Each row is a point on a landscape with many valleys, with its height.
From any point a ball rolls to the lowest of the 3 points nearest to it. It stops when none of these is lower. Distance is the straight distance between rows; heights are no part of it.
q363: [125 139 122 149 150 116 163 134 140 100 126]  (h 6.98)
q493: [137 127 125 167 119 145 145 112 135 125  96]  (h 8.95)
q242: [172 101 146 193  95 118 153  79 120 204  77]  (h 0.49)
q692: [ 94 133 129  64 149 103  91 168 116 104 197]  (h 4.31)
q559: [ 98 144 118  97 149 144 118 128 117 108 151]  (h 4.95)
q588: [121 141 120 131 145 150 139 125 127 109 123]  (h 7.44)
q599: [ 77 150 127  68 147 122  97 141 111 114 174]  (h 4.22)
q966: [ 79 150 125  83 143 137 100 128 111 115 160]  (h 4.84)
q417: [128 125 128 110 105 179  95  99 106 160 108]  (h 2.44)
q620: [141 129 127 158 143  51 176 162 166  88 132]  (h 4.87)
q965: [141 129 125 185 115 132 152 113 149 120  89]  (h 7.93)
q4: [136 139 118 194 113  88 165 114 166 103  86]  (h 7.53)
q283: [156 107 140 129 105 170 116  89  95 193  97]  (h 1.16)
q231: [132 137 126 170 144  77 177 142 161  91 122]  (h 6.83)
q860: [162 108 140 163 101 158 136  98 117 175  88]  (h 3.61)
q306: [128 136 124 169 141  97 172 133 155  98 113]  (h 1.36)
q120: [127 132 121 141 125 162 133 114 125 123 110]  (h 6.76)
q935: [133 138 122 185 126  86 172 123 164  97 102]  (h 7.54)
q195: [132 131 126 154 155  84 173 153 153  93 137]  (h 4.39)
q873: [152 121 126 146 146  51 167 188 167  82 150]  (h 3.21)
q180: [139 120 121  97 163  95 125 186 133  88 186]  (h 2.36)
q675: [ 94 145 122  86 157 127 113 138 115 104 165]  (h 3.52)
q300: [135 120 133 108 102 179  97  95 102 174 105]  (h 2.41)
q651: [ 94 137 125  71 153 110 100 154 115 106 184]  (h 3.47)
q92: [164 106 139 175 101 149 141  98 124 175  83]  (h 2.13)
q2: [132 125 124 100 164  97 137 175 130  91 175]  (h 2.02)
q549: [111 127 140  82  87 176  75  89 101 195 116]  (h 3.20)
q412: [147 122 126 133 157  76 156 185 151  87 160]  (h 2.62)
q975: [141 116 141 104 100 176 100  85  93 195 106]  (h 1.89)
q141: [ 74 153 128  82 109 168  74 108 111 142 135]  (h 6.45)
q764: [123 118 144  87  90 175  81  85  94 206 111]  (h 3.00)
q450: [114 130 128 100 102 181  89  99 106 158 114]  (h 2.18)
q213: [128 125 123  90 163  99 124 175 127  95 182]  (h 1.47)
q522: [127 128 125 124 117 177 112 107 115 141 108]  (h 3.26)
q755: [115 141 122 120 157 127 141 138 123 102 147]  (h 2.98)
q230: [170 104 136 189  96 131 145  94 132 173  79]  (h 5.11)
q110: [110 121 124  61 142  95  73 197 129  87 209]  (h 6.39)
q317: [155 120 127 193  98 123 150 106 153 136  78]  (h 7.09)
q99: [135 135 125 174 126 130 158 118 146 113 100]  (h 9.14)
q156: [107 133 136  90  90 181  74  96 103 176 115]  (h 2.67)
q442: [113 128 121  80 160 105 115 170 120  99 185]  (h 2.43)
q244: [149 126 123 204  98 107 153 104 164 127  77]  (h 7.31)
q73: [151 115 131 164 108 158 135 106 128 150  91]  (h 5.61)
q415: [122 136 122 121 160 119 148 147 129  99 150]  (h 2.23)
q354: [154 108 136 148 105 168 127  97 112 173  94]  (h 2.68)
q93: [165 112 133 195  92 129 148  97 142 156  75]  (h 6.44)
q451: [ 72 146 131  65 146 112  90 150 115 114 187]  (h 4.20)
q254: [132 142 119 186 126  67 175 121 169  92  99]  (h 7.85)
q688: [103 129 145  78  81 178  64  88  99 206 118]  (h 4.13)
q896: [ 78 153 124  86 130 158  88 113 115 125 142]  (h 7.30)
q489: [149 124 128 138 155  67 165 183 156  84 155]  (h 2.75)
q341: [146 117 129 138 112 172 119 102 115 156  98]  (h 3.46)
q855: [166 103 146 151 105 154 135  88 101 201  89]  (h 2.81)
q408: [ 91 139 136  80  88 180  69  96 109 172 121]  (h 3.28)
q582: [170 104 142 175  98 143 144  92 117 192  84]  (h 4.36)
q486: [132 130 126 137 161  94 164 159 141  94 147]  (h 2.85)
q224: [ 93 143 124  95 114 173  86 105 111 137 126]  (h 4.33)
q406: [152 127 123 165 133  21 175 167 179  81 128]  (h 6.29)
q6: [111 139 123  97 164 118 129 149 121 101 165]  (h 2.99)
q934: [126 135 122 129 161 113 155 145 133  98 144]  (h 1.37)
q569: [122 133 122 126 127 171 118 112 116 128 113]  (h 4.65)
q491: [148 117 125 113 162  86 142 193 148  83 174]  (h 2.40)
q295: [139 122 126 145 114 167 129 108 120 139  98]  (h 4.40)
q823: [119 124 121  75 157 101 103 184 125  91 194]  (h 4.19)
q807: [114 140 120 119 138 157 124 116 118 114 123]  (h 2.12)
q784: [143 119 126 113 164  90 143 185 140  89 173]  (h 2.28)

Where does a ball stop that starts at each point below?
q317 -> q92
q141 -> q450
q341 -> q283
q491 -> q213
q675 -> q934
q300 -> q283
q549 -> q450
q559 -> q934
q896 -> q450
q688 -> q450
q110 -> q213
q489 -> q213
q254 -> q306
q620 -> q213
q764 -> q283

Call two points neighbours if one is among the 3 nearest of the other. Go from one point of each pair to the other, from neighbour to neighbour, staying as low as possible. Name the highest point that can't be avoided.
q306 and q807 -> q896
q807 and q92 -> q569
q92 and q522 -> q860
q283 and q450 -> q300
